A landscape with many valleys, sampled at points; each row gives a point and its height.
From any point a ball takes the steepest step (drop divided by distance) to one of its 5 nearest points. It stops when none of these is lower. Distance is the straight distance between rows; heights are no part of it.
Fibop height 7.0: [173 137 140 153 168 150 176 100 143  98 147 166 103 124 147  99 125  53
 103 122 100 124 128 116 148 136 141  99 147 103  79  66 182 122 110]
ripok height 25.5: [150 136 199 116 177  76 102 118 172 149 103 103 160 104 102  45  96 144
 100 111 151 183  76 116 151 120 131  95 145  96 174 135 142 168 147]
tasu height 22.2: [145 131 124 176 132 163 159 134 130 109 169 146  75 132 135 137 145  43
 125 136  90  99 178 118 122 133 123 101 106 126  81  76 116 124 118]
Badek height 20.4: [110 106  95  98 131 113 133 178  94  96 131 116  91 103 127 138 164 132
 112 141 182  65 162 143 147  80 143 142  41 154  92  94 127 151 142]
Tozer height 16.9: [107 140  73 125  97 179  85 170 114 162 126 135 116 151 165 224 122 188
 170 103 137 115 163 138  60 147 145 173 154 144 146 178 101 115 137]
ledo height 22.5: [116  93 138 148 135 113 126 153 116 105 158 126  94  87 139  88 180  41
  81 141 151 103 148  97 151 102  93 109  54 147 100  51 130 153 139]
dobe height 15.1: [146 138 147 140 102 117 133 110 144 114 134 132 159 114 111 102 140 190
 157 155 109 144 121  94 157 117 117 122 153 160 133 165  98 116 103]
dero height 13.1: [120 152 130 142 107 166 150  94 118 103 142 157 126 140 146 157 130 125
 176 121 103 138 128 124 111 128 129 123 165 124  94 140 122  95 101]
lodeb height 19.9: [148 126 148 128 157  83 118 115 132 106 124 132 137  80 136  48 156 119
 106 125 158 157  93  92 147 108 112 100 104 123 157 105 144 158 135]
turev height 23.5: [ 79 129 140 167 129 153 112 143 112 176 120 148 134 184 125 147 138 148
 173 128 121 136 143 140 114 137  91 148 153 134 171 174  61 137 126]
seti height 17.3: [129 125 146 186 120 149 129 124 130 100 149 131 103  88 138  91 170  82
 106 150 117 128 139  70 153 101  81 101  89 164  79  76  95 115 122]
sode height 12.6: [121 109 131 118 135 113 144 131 106  89 115 120 119 115 143 118 144 120
 117 152 142 107 131 128 130 113 133 130  87 131 132 111 138 145 134]
lelem height 28.2: [130 127 191 133 147 140 113 104 130 201 108 106 147 142  76 121  95 164
 117 156 111 166  92 139 170 125 115 144 168 116 165 177 107 153 142]
revov height 16.4: [149 145 166 111 115 135 131  96 170 155 128 114 167 140 100 132 110 188
 161 114  85 175  91 127 138 141 138 138 191 126 130 192 146 100 103]
tam height 21.3: [119  99 126  97 161  66 146 128 126  98 124 121 124 123 135  81 133  87
  81 132 163 119 116 135 120 113 136 126  91 104 143  86 163 162 150]
mot height 11.3: [159 114 123 120 162 127 159 123 106  89 135 152 111  99 145 110 130  88
  92 139 136 103 136 112 144 110 151 106 101 127  99  75 165 133 121]
rinu height 19.5: [139 123 150 142  69 124 105 151 115 117 148 113 147  83  95 121 150 211
 169 168 125 122 136  90 165 103 105 122 146 189 127 169  74 112 105]
viz height 25.8: [161 126 138  85 104 139  88 104 139 161  93  98 151 135  99 167  97 181
 145 128 116 150 102 149 112 180 168 169 161 125 170 163 176  99 124]
sep height 20.3: [108 150 152 121  90 151 129 110 169 174 149 139 157 161 121 148 139 214
 209 106  79 177 128 117 124 118 116 140 200 130 107 194 117  80 101]
piz height 12.9: [103 149 102 139  92 166 106 151 102 141 124 148 123 158 146 198 127 169
 180 123 117 123 139 124  87 138 133 147 155 134 141 188  93 111 124]
nopu height 22.1: [122 120 162 146 101 148 116 131 127 159 114 115 139 144  83 137 123 181
 156 165 111 132 138 114 155 122 103 145 150 148 158 180  76 142 128]
dum height 35.4: [ 67 120 100 110 173  97 160 108 110 143 110 141 111 202 148 138 112  66
 110  86 130 130 140 196  66 154 129 156 106  65 140 109 150 139 145]
Vor height 45.2: [ 70 133 137 134 172  69 132  98 159 176 118 139 137 186 151  73 124  43
  89  88 134 169  95 167  94 172  92 129 135  62 164 116 138 159 143]
Riva height 14.9: [111 143 104 159 109 172 144 135  97 114 144 148  98 152 162 180 146 101
 160 120 112 106 167 125  98 119 125 115 134 122 106 127  91 117 110]
Mivo height 23.4: [166 162 127 129 179 114 152  76 148  91 112 140 152 128 153  91  90 104
 108  79 115 153  65 147 122 146 179 103 170  82 114 137 214 121 114]
bedek height 30.2: [ 95 123 122 125 171  88 166 103 132 114 119 131 122 157 160 104 109  42
  94 110 133 136 102 160  93 144 125 125 108  72 137  96 175 159 147]
Vapit height 12.5: [171 127 118  95 107 116 112 121 121 106 108 120 159  90 115 128 123 181
 150 135 121 130  91 114 134 143 166 145 142 137 148 138 165 108 116]
gofat height 13.6: [145 135 116 104 173 130 159  92 130  91 106 130 127 127 148 133  99  91
 108 103 119 126 100 140 102 148 181 136 138  91 119 106 216 128 128]
Dalur height 21.7: [143 138 145 131 175  96 150  97 156  96 111 127 147 128 146  77  99 115
 110  99 126 154  73 127 123 141 146 108 142  99 150 132 169 148 128]
gufo height 28.1: [119 129  89 130  85 162 113 202  97 123 140 115 104 104 158 191 135 171
 144 148 161  67 186 122 100  99 126 144 100 178 124 161  62 147 145]
Pofo height 42.5: [100 123 184 136 136 163 100 117  69 228 104 103 151 149  60 171  79 176
 106 158 135 148 119 161 171 128 102 162 160 117 180 182  82 139 155]
lib height 13.8: [110 148 129 160 106 143 137 124 116 112 138 132 130 140 142 138 137 143
 157 141 112 119 131 113 119 124 100 124 130 146 126 150  85 127 110]
paz height 18.1: [115 155 104 181  89 178 140 148 105 126 161 149  85 139 160 172 146 103
 156 135 101 111 182 110 111 103 112  99 141 145  80 127  59  95 109]
tud height 22.9: [141 131  86 108  78 157  90 181 114 129 115 100 134 117 118 188 127 203
 152 153 151 100 157 124 109 131 146 163 127 171 155 177 100 125 141]
Dutu height 20.7: [113 130 155 155 158 110 151  86 152 100 131 131 127 134 162  70 135  75
 104 115 135 156  89 118 123 133 102 101 126  96 132 108 145 139 132]
sus height 23.3: [143 152  69 120  68 167 113 185 105 110 162 123 101  95 165 214 125 157
 129 147 142  70 185 119 110 104 151 136 120 181  86 141  88 113 113]
ragil height 15.2: [ 87 149 141 159 135 151 138  93 136 138 127 158 128 173 149 129 133 124
 182 108  99 162 119 132 100 130 110 133 166 110 124 161 114 109 103]
non height 15.5: [131 146 118 117  87 154  97 115 147 149 126 124 142 149 124 194 127 183
 182 116 103 158 117 135  91 158 136 155 196 135 151 181 146  82  99]
femav height 30.0: [109 113  94  94 128 138 109 160 112 148  85  99 129 160 110 168 114 173
 129 134 151  96 157 169  96 137 148 173  87 141 156 159 100 151 179]
bor height 18.9: [161 141 145 108  75 152 114 107 159 170 123 113 167 135  83 173 116 218
 179 119  96 165 102 120 158 152 128 147 195 154 135 187 137  86 104]
pege height 21.1: [105 121 137 181 112 142 128 136 121 103 152 124  97 121 155 114 168  72
 115 147 113 111 160 104 134 119  81  97  91 154  99  93  80 139 126]
Sefo height 30.9: [102 139 105 100 151 148 103 121 115 179  84 127 136 195 124 177 102 142
 147 103 122 123 135 181  76 166 151 181 129 105 175 156 128 125 155]
kotu height 31.5: [ 95 128 176 141 159 150 103 118 109 231  96 139 143 179  94 153 107 145
 139 113 112 159 114 162 136 147 117 154 170  94 182 174  93 143 130]
nido height 14.5: [155 112 127 113 130 108 114 135  93  84 146 156 115  58 117  96 165 124
 132 139 149 111 121  85 163  81 139 114  87 146 118 101 136 127 117]
Tife height 19.0: [212 103 137  80  72 123  81 118 138 149 122 102 164  80  70 150 126 216
 160 120 141 135  87 107 176 153 149 150 166 175 156 163 173  75 119]
Buvim height 22.4: [172 116 111 135 161 140 164 189 171 113 159 147  64 145 118 151 141  45
 109 140 102  66 201 145 121 136 158 133  64 128  72  37 147 139 118]
Zikiv height 17.4: [120 113 139 135 121 128 124 128 119 133 108 120 147 135 103 126 125 159
 155 156 129 124 126 129 123 138 121 138 124 134 166 161  98 144 133]
far height 18.0: [140 131 125 128  67 142  92 161 113 130 120 111 143 108  92 159 127 215
 165 169 127 115 132 100 142 129 118 143 143 170 149 177  87 119 122]
riv height 11.4: [154 122 127 123 144 111 134 116 123  84 120 131 141 101 143  92 120 133
 122 129 128 141  91 110 143 115 154 115 129 121 123 114 168 136 115]
bimom height 17.8: [156 124 100 112 107 150 115 176  92  95 155 133 105  71 133 160 150 139
 133 155 146  70 183 105 164  86 158 127  93 171  89 100 108 116 111]
Melik height 12.4: [144 144 166 137 147 112 131  97 169 112 121 129 163 109 121  66 127 153
 132 143 113 159  95 106 151 124 123 117 160 139 122 162 132 132 122]
fopo height 23.1: [129 119 135  95 153  96 130 126 124 120  88 108 137 134 114  99 100 139
 120 127 126 136  96 140 124 140 139 130 115 101 175 124 152 155 140]
fek height 26.5: [129  95 141 116 162  99 126 146 114 105 160 151  91  71 133  72 178  52
  80 135 177 117 127  98 160  87 119  92  54 123 102  42 164 153 139]
Bog height 17.2: [163 127 101 105  95 120  96 132  83  95 161 166 141  35  99 122 169 172
 165 136 135  98 126  75 184  78 145 121 134 183 103 125 127  83  94]
Lakiv height 24.4: [ 78  97 116 162 113 120 124 146 108 133 126 119 128 137 137 115 163 117
 122 153 149 104 159 131 114 142  72 121  78 156 158 136  64 165 158]
zum height 16.0: [ 90 115 107 126 129 130 143 139  98 113 132 125 117 151 148 137 140 107
 121 145 142  99 158 154 100 121 128 132  82 132 128 124 108 149 147]
dugi height 14.4: [185 118 106 104 140 144 124 141 102  84 153 161 116  70 122 134 142 111
 128 141 129  96 150 103 167  97 167 117 105 143  82  75 165  99 106]
los height 23.7: [ 93 104 119 171 122 152 141 140 113 118 164 130  83 145 156 133 162  40
  97 137 123  98 177 135 117 128  91 109  78 129  91  87 101 141 137]
ter height 15.3: [115 140  84 119  95 174 110 138 109 120 129 139 119 156 171 214 121 151
 163 121 124 113 162 139  73 135 151 150 140 131 117 156 124 104 111]
Duz height 29.5: [105 135 130 129 141 124 140 101 121 139  97 131 143 168 133 127 112 119
 143 115 109 136  99 156  91 156 142 150 139  91 168 140 137 131 124]
zekeg height 37.2: [129 109 125  57 169  53 132 135 132 141  72  95 128 130 109  85  86 123
  89 111 164 133 103 165 112 120 164 143  99  79 173 104 186 170 171]
fid height 10.6: [184 105 119  83 122 101  98 134 103 100 118 136 145  73  99 113 149 177
 151 132 154 119  99 100 152 112 173 143 113 142 147 132 165 115 122]
rul height 21.9: [116 111  95 125 133 143 142 179 115 108 134 106  78 124 151 180 139 108
 109 133 168  53 185 158 139  94 140 138  61 144  69  90 101 137 138]
pono height 16.8: [107 116 115 122 157 132 177 117 127 113 146 143  85 173 148 147 125  38
 103 118 126 109 149 174  99 135 141 124  90  86  89  82 169 135 141]
vit height 20.1: [151 165 100 159  73 167 134 152 111 107 175 151  81  80 131 181 132 134
 152 152 104  99 183  99 135  99 119  96 149 176  70 110  71  86 100]
ton height 42.2: [ 85 103  82  90 163  70 159 130 137 135  96 113 121 184 127 126 122  88
 101 113 153 113 136 197  94 134 140 164  94  90 146  98 154 159 177]
naru height 25.6: [173 140 133  94 189  79 135 114 140  90 102 126 150 101 151  77  79 123
  96  79 155 147  67 130 119 145 199 114 137  88 146 115 220 153 142]
nedo height 10.3: [ 96 107  92 131 152 137 171 159 143 136 149 121  74 181 143 165 142  43
  89 118 151  78 189 187 112 128 130 133  68 105  65  70 133 142 161]
rut height 28.3: [ 76 109 134 162 129  98 133 107 149 116 138 121 127 139 163  76 157  49
  74 122 137 137 109 106 125 143  77  98  93 117 135  83 130 156 139]
zalu height 13.5: [169 117 151 105 107 123 109 128 130 125 107 109 159 107  93 111 120 189
 149 138 114 132  89 103 157 142 145 142 149 141 153 166 143 115 115]
daziv height 17.9: [ 77  95  99 147 132 122 152 135 147 129 165 126  81 162 144 118 155  16
  54 138 151 107 164 156 123 145  95 112  65 109  85  59 142 153 156]
Nada height 49.1: [ 96 117 109  63 171  70 135 137 127 174  72  93 132 171  96 105  80 116
  83 112 150 137 120 199 107 140 142 157 102  90 175 112 153 155 181]
Zub height 45.4: [ 97  91 138 117 148  73 118 138 116 162  90 105 131 151  92  92 112 108
  85 141 150 137 121 149 127 135  94 116  97 107 192 122 110 170 177]
vore height 26.8: [ 93 117 161 154 134  90 119 108 144 147 111 116 149 135 120  72 133 109
  98 142 135 157 105 127 138 132  77 107 118 118 177 133  99 173 139]
nagim height 66.4: [ 74 107 155 112 154  72 107 126 120 220  82 104 138 166  90  90  94  87
  47 128 155 169 110 181 144 143  96 122 137  81 199 120 108 152 176]
piv height 26.6: [ 47 113 123 169 147 127 129 119 107 159 123 160 125 192 153 125 156  88
 142  90 126 144 139 163  91 142  89 137 126 101 145 133  95 144 132]
sobur height 20.6: [ 98 145 163 132 161 129 111  94 138 195 101 146 143 185 126 133 114 143
 175  97  87 161 103 147 107 152 121 157 182  88 151 178 123 130 102]
Vupe height 23.6: [ 99 137 144 150 141 175  91 137 103 208 106 151 128 185 116 172 117 175
 190 100 103 144 135 149 116 152 116 170 185 122 167 181  90 107 116]
narom height 11.2: [164 152 102 123  84 156 132  99 128  80 161 149 134  92 125 152 126 147
 153 127 110 122 129 107 161 130 145 115 168 158  76 111 141  70  95]
refe height 12.7: [177 142 113 115 151 133 154  92 139  83 126 140 143 102 141 117 111 124
 117 105 123 137  83 117 128 150 174 123 157 114 102 109 195 108 117]
Dop height 21.2: [ 75 118 125 177 116 126 129 120 115 128 137 138 126 164 154 117 164  83
 131 139 130 124 144 132 108 140  75 115 106 127 139 138  86 147 138]
vube height 13.7: [116 144 147 160 155 146 164  85 130 103 130 151 110 147 155 119 119  78
 129 113 102 141 116 127 108 126 129 114 140  99 101 107 143 115 113]
soguz height 40.1: [129 134 162 121 188  62 128 105 177 150 102 108 153 137 141  49  84  85
  83 100 158 166  76 137 121 145 114  96 135  69 179 113 154 175 151]
siv height 26.2: [118 145 184 136 167 121 130  97 160 181 106 124 159 161 103  97 106 138
 131 123 102 174  98 149 137 129 103 138 162 101 163 174 110 144 123]
zogu height 20.8: [ 86 108 101 149 106 144 133 171  92 115 148 115 109 127 161 148 159 114
 120 155 161  82 188 147 119 110 103 130  76 160 122 138  62 161 152]
boke height 26.4: [100 134 153 149 151 104 139  94 152 139 117 128 150 157 138  85 130 113
 124 134 113 154  96 135 117 140 100 123 133 102 156 142 115 155 129]
nomi height 16.5: [165 152 142 100  81 154 113  99 174 141 134 118 168 129 111 169 117 199
 177 108  96 167  94 133 131 175 129 151 202 148 130 170 167  74  99]
nov height 43.6: [ 88 123 129 112 166  90 139 106 133 176  87 128 139 180 117 112  94  95
 107 110 124 147 107 186  94 158 123 141 122  75 190 131 133 153 151]
Noreg height 15.7: [141 122 190 139 145 104 121 116 162 141 104 112 157 119 101  57 129 161
 120 143 123 177  98  99 165 116  98 110 134 127 156 158 107 152 132]
Tezir height 21.6: [119 132  87 137 118 177 151 187 119 130 161 130  72 147 167 208 132 100
 122 122 138  61 192 150 107 105 153 137  89 139  71 114  89 128 140]
Vaf height 16.3: [148 141 151 121 148 110 143 100 150 118 105 128 151 134 114  94 103 147
 143 119 106 150  86 126 128 147 154 132 153 110 152 157 152 134 118]
makab height 13.4: [164 133 137 163 155 137 148  91 140  92 156 146 116  92 143  62 143  92
 105 137 115 138 113  90 164 105 112  90 123 135  83  89 151 112 116]
bar height 18.5: [148 155 122 125  73 137 152 112 152 102 176 134 168  86 112 131 144 198
 178 139 105 141 127  98 172 111 101 106 181 185  85 148 110  71  97]
sotuf height 21.4: [163 100 119 116 176 126 164 159 144 106 144 143  71 117 127 120 143  45
  88 151 145  88 170 140 151 115 145 121  62 118  76  19 171 134 126]
vufes height 9.8: [147 146 138 147 121 125 153 105 133  80 144 138 134  99 140  90 132 135
 138 142 109 142 113  97 152 123 131 110 141 140 106 130 130 101 103]
Fet height 10.1: [154 124 149  90 149 107 116 118 153 130  85 108 149 121 101  98  89 153
 111 115 119 142  80 140 126 148 164 134 142  98 179 145 167 140 129]
senu height 7.6: [162 152 130 151 124 163 155  99 130  87 149 152 106 119 132 126 137 100
 137 138  99 128 146 108 150 124 135 109 147 131  76  93 129  98 105]
dudon height 18.6: [104 148 158 148 118 149 114 120 134 168 128 140 143 171 110 141 125 176
 181 132  95 158 124 125 122 131 110 149 179 127 140 193  84 115 112]
duvo height 13.2: [129 145 113 134  82 150 115 142 118 116 123 136 138 137 126 180 131 176
 175 142 119 119 126 114 113 136 129 142 157 148 134 173 107 108 105]
Pov height 25.2: [110 115 129 127 147 121 126 122 114 155  87 124 140 167  97 133 113 135
 127 138 126 128 130 159 116 145 113 150 111 107 184 153 113 147 147]
zad height 20.5: [147 136 120 108  83 169  78 132 125 175 111 104 144 148  98 206 107 199
 151 140 118 139 135 152 113 168 137 170 164 148 174 191 134 101 132]
Nune height 17.6: [ 94 136  81 173  90 187 112 174  92 148 170 165  95 147 189 203 137 153
 180 111 131 107 171 116  87 113 114 128 161 146 102 173  51 107 114]
rad height 5.3: [153 126 144  94 188  65 136 129 121  96 121 137 129  93 150  57 120 106
  97 101 179 148  92 117 131 104 161 107 100  84 134  73 205 159 148]
Vup height 17.1: [205 116 175  94 140  95  94 121 148 162 110 113 159  84  66  93 100 192
 126 121 144 167  66 100 189 125 163 131 167 128 152 173 162 128 125]
vupi height 23.8: [ 99 134  97 158  92 163 129 171 103 125 147 131 113 128 156 168 143 152
 140 141 144  87 177 121 103 120 102 130 111 172 133 166  51 138 142]
zivab height 24.1: [130 135 132 130  89 166  96 153 103 172 112 110 141 143  83 178 112 201
 159 161 120 124 139 134 128 147 126 154 157 149 170 190  88 132 137]
Mav height 18.8: [133 129 104 115 129 154 156 130 107  94 130 134 102 140 140 172 118  77
 121 128 116  97 152 135  99 133 161 132 112 111  93  98 146 126 124]
gol height 14.3: [136 150 146 128 119 129 136 101 145 109 119 127 163 120 117 114 119 179
 153 135 103 146  88 117 138 138 128 122 165 148 125 162 127 113 108]
Tolu height 16.6: [188 131 135 174 180 143 162 153 180 107 158 165  87 108 114  84 151  24
  94 130  86 109 166 110 146 156 118  99  96 117  82  27 163 131 120]
niv height 21.5: [161 127 218 114 172 109 106 106 165 183 107  93 164 123  87  73  79 169
  94 145 123 184  69 121 174 122 126 114 171 104 138 178 127 145 126]
kan height 25.3: [101 140 119 110 177  89 158  98 139 126  99 128 139 154 142 112  94  88
 111  88 119 141  95 170  79 152 162 147 124  65 156 112 190 143 135]
Vifez height 39.1: [143 130 168 105 185  39 109 130 165 141 102 101 154 107 142  22 107  95
  81  95 188 175  89 115 127 125 132  83 129  76 182  87 166 174 166]
Domo height 10.4: [140 140 137 154 119 149 142 113 111  88 152 142 119  89 130 109 149 116
 132 150 106 115 140  92 160 103 119 103 121 172  89  98 107 102 103]
Dom height 14.8: [165 141  95 103  57 163  94 125 136 122 144 114 148 121 137 215 126 190
 164 120 119 136 126 127  97 164 142 148 168 166 142 166 155  73 104]
rofu height 39.0: [127 102 137  94 125 168  89 148  87 190  78  92 135 140  71 179  84 194
 112 160 139 125 135 154 133 132 143 173 120 128 181 174 108 131 158]
fev height 20.2: [161 135  93 121 128 177 151 176 132 118 147 139  71 132 139 202 130  81
 120 141 111  70 198 138 124 118 165 140  91 139  64  81 127 125 117]
Saz height 16.2: [115 103 102 113 150 117 167 137 127  93 120 121  96 149 147 150 126  88
  98 128 144  98 150 167 114 114 156 144  70 122  95  79 165 156 139]
nobem height 33.6: [170 107 194 112  96 147  94 113 119 194 105  85 157 104  55 160  89 209
 124 166 121 151  99 114 198 127 133 153 174 137 145 184 129 108 128]
Sud height 26.3: [142 139  77 106  76 151 101 195  89 106 156 118 112  61 151 190 146 188
 136 150 153  61 189 109 140  80 140 138  97 199 101 142  70 120 106]
pizu height 20.9: [ 86 114 130 155 152 136 167  98 122 122 141 143  94 169 156 121 137  33
 104 111 125 134 138 156  99 141 109 112 103  78 106  86 147 140 129]
sebib height 32.3: [ 86 125 114 177  89 151 110 181  96 137 157 105 123 111 153 134 173 141
 133 153 157  90 182 116 118 111  71 115  88 186 135 166  19 154 159]
zutil height 24.0: [178 117 141  74 161  78 107 127 130 127  88 115 146  91 102  83 101 161
 117 106 158 149  73 120 135 137 191 130 121  97 166 130 184 141 136]
rogi height 14.7: [128 147 116 113 104 149 124  90 136 120 116 139 142 139 136 163 121 150
 172 112 101 142 108 135 101 157 157 148 174 115 130 145 159  96  98]
Ren height 15.0: [118 125 153 162 128 120 122 112 131  89 139 120 135 103 142  74 166 116
 111 156 121 141 126  79 159 103  91 106 108 156 113 114  98 134 125]
leno height 28.7: [ 80  89 118 153 110 120 119 161 105 107 150 104 102 110 153 110 190  85
  92 144 158  95 167 115 134 107  79 112  51 170 115  97  86 167 158]
bevad height 40.0: [ 67  86 101  96 139  45 131 146 146 133 117  98 105 148 133  76 161  62
  68 132 186 126 134 148 126 122  98 136  72 115 137  75 146 168 185]
vokig height 14.1: [180 146  77 107  59 155 113 130 121  90 181 137 133  58 113 180 127 167
 158 133 117 104 155  99 164 108 134 113 156 187  78  94 128  56  90]
Bap height 17.7: [102 144  83 153  79 180 112 178 105 140 144 144 120 125 159 212 135 176
 169 133 132 102 172 128  95 127 124 139 157 168 133 183  67 119 123]
vakep height 19.8: [137 123  96 106 100 149 128 143 106  83 125 125 126  99 139 170 133 140
 130 149 126  86 147 118 123 115 153 135 118 155 108 118 137 106 115]
mudun height 13.3: [157 116 115 114  93 119 106 153 103 100 123 118 137  79 111 126 148 188
 164 153 142 104 126  99 152 110 138 137 116 167 143 142 114 122 113]
sutu height 24.3: [149 170 179 135 199 106 147  85 200 133 128 127 174 145 144  61  91 133
 111  88 105 190  70 135 121 130 143 100 185  90 106 181 169 134 127]
Sekiv height 16.7: [214 142  97 127 140 163 143 149 140  97 166 175 102  83  99 143 134  90
 132 139  90  82 189 106 159 132 162 111 125 150  78  51 157  93  97]
Ripod height 31.6: [143 111 150  87 122 132  86 131 112 170  72  84 140 141  82 158  82 175
 119 141 124 135 110 155 130 152 160 165 122 118 184 155 155 132 142]
kor height 26.7: [170 134 158  69 185  49 108 133 136 140  93 118 140  93 101  51  89 134
  99  88 183 163  79 122 129 126 197 109 118  65 176 117 202 167 168]
Regen height 28.9: [ 88 101 141 151 122  91 123 122 135 109 142 121 114 108 155  63 174  68
  81 128 161 125 107  93 142 117  77  91  79 135 125  73 138 169 145]
rova height 6.2: [104  90 117 122 152  94 156 146 137 115 143 121  93 140 141 106 140  46
  63 133 158 110 147 156 123 116 119 112  64 103 104  52 167 154 153]
Nugi height 9.9: [104 150 118 157  93 169 125 132 113 141 145 157 117 158 159 181 138 162
 189 124 108 130 146 117 102 121 125 128 176 136 114 166  81 102 114]
gubik height 12.8: [179 154  93 105  58 144 115 100 137  94 162 128 160  96 121 185 125 189
 166 106 118 140 105 124 143 146 136 126 174 176 113 127 153  55  96]
pupun height 1.6: [ 39 115 107 159 129  88 137 106 146 151 146 145 119 172 160  94 149  22
  65 103 143 144 111 138 101 159  66 109 111  85 126  86 137 147 153]
Segu height 13.0: [152 159  88 128  52 175 131 127 129 104 159 137 130 102 136 195 126 169
 171 121 106 135 134 111 124 130 137 117 176 167  83 126 120  66  92]
gilum height 45.7: [ 79  93  84 101 152  88 148 141 129 132 101 105 124 176 118 120 127 111
  95 121 160 102 148 174  98 126 129 163  79 113 156 115 129 167 174]
vuk height 14.2: [145 156 106 137  76 155 125 136 109  91 156 135 136  86 124 161 129 163
 158 157 120 109 150  96 142 102 121 115 147 182  91 127  92  84  94]
kod height 11.1: [151 156 124 157  93 166 154  98 132  99 175 158 121 115 127 134 135 145
 153 129  82 139 142 101 146 103 117  98 173 148  57 114 111  82  93]
zife height 23.2: [125 156 188 125 119 162 105 104 145 230 118 133 158 173  81 156  99 190
 171 121  85 181 120 137 146 126 112 162 204 115 136 201 118 106 106]
kizo height 20.0: [163 141 171 113 102 121 143 108 183 153 158 115 195 127  88  99 132 224
 150 133  81 175 124  97 181 118 114 124 182 153  88 198 136  98 117]
nezal height 23.0: [120 140 106 113 111 170 103 153 115 182  98 127 138 168 117 197 116 172
 156 124 136 120 154 155  71 162 151 171 144 132 175 177 107 123 144]
kufet height 24.2: [108 101 137 116 158  57 125 135 141 108 129 118 130 101 155  45 145  72
  79 115 183 141  98 108 138 110 119 100  93  96 150  62 174 170 152]
dis height 19.1: [166 131 144 176 165 137 127 120 147 102 162 150 119  68 143  44 168  70
  87 131 116 145 125  64 179  92  96  87  93 147  77  49 137 127 131]
supo height 15.6: [175 110 112  90  63 127  94 144 110 117 123 112 151  81  92 163 139 212
 166 143 141 109 121  92 152 130 147 157 140 182 151 153 132  94 109]
nadar height 18.7: [118 134 119 164  91 137 118 155  95  90 156 128 112  86 139 132 154 147
 145 171 124 103 163  91 152  94 106 107 118 190 110 135  64 123 108]
kul height 6.6: [155 118 114  95 161 113 146 119 113  86 120 135 132 103 137 121 117 111
 115 119 135 113 117 123 120 121 180 133 103 102 107  94 187 133 116]
kal height 15.9: [142 128 142 155 175 122 176  93 148  92 146 152 115 128 166  81 119  48
  87 107 123 151 116 124 122 143 131  92 128  88 102  75 179 135 128]
pim height 14.6: [141 156 129 122  86 151 151  96 163 105 148 137 164 126 128 152 125 181
 174 100  94 163 101 116 138 136 135 117 194 144  87 154 152  63 100]
turet height 16.1: [106  90 112 117 146 106 145 159 123 108 144 102  74 123 135 119 169  67
  83 139 169  79 164 151 147  94 119 125  43 138  76  55 135 159 143]
Mir height 30.1: [ 80 127 153 147 183 117 109 112 126 206  89 158 141 209 126 116 120 107
 149  70 114 164 106 180 110 153 105 162 157  76 176 143 104 129 115]
fof height 6.3: [148 159 165 155 191 100 147  95 186  98 131 123 162 115 162  35 109  93
  87  92 143 185  78 108 126 123 118  82 147 102 115 128 162 155 133]
Levaz height 21.8: [100 151 105 180  85 178 132 187  94 126 165 137  94 133 172 183 142 126
 149 137 119  88 188 121 105 107 105 108 128 161  99 156  43 128 124]
Tiz height 38.4: [ 82 118 136 131 147  81 133 108 151 152 105 119 144 161 129  81 123  83
  95 122 141 156 103 152 119 156  97 123 112  92 181 120 121 163 148]

For each start below, name the point where the ball stops.
sebib -> kul
pim -> senu
zife -> senu

Call two points neighbours if one is among the 5 nearest of the other. Go from one point of each pair to the other, from neighbour to neighbour, staying as low as possible. Name the highest point that can't be avoided.
Nugi and Fibop -> dero
Fibop and rad -> lodeb
senu and rova -> Saz
fof and fid -> kal
senu and kul -> mot
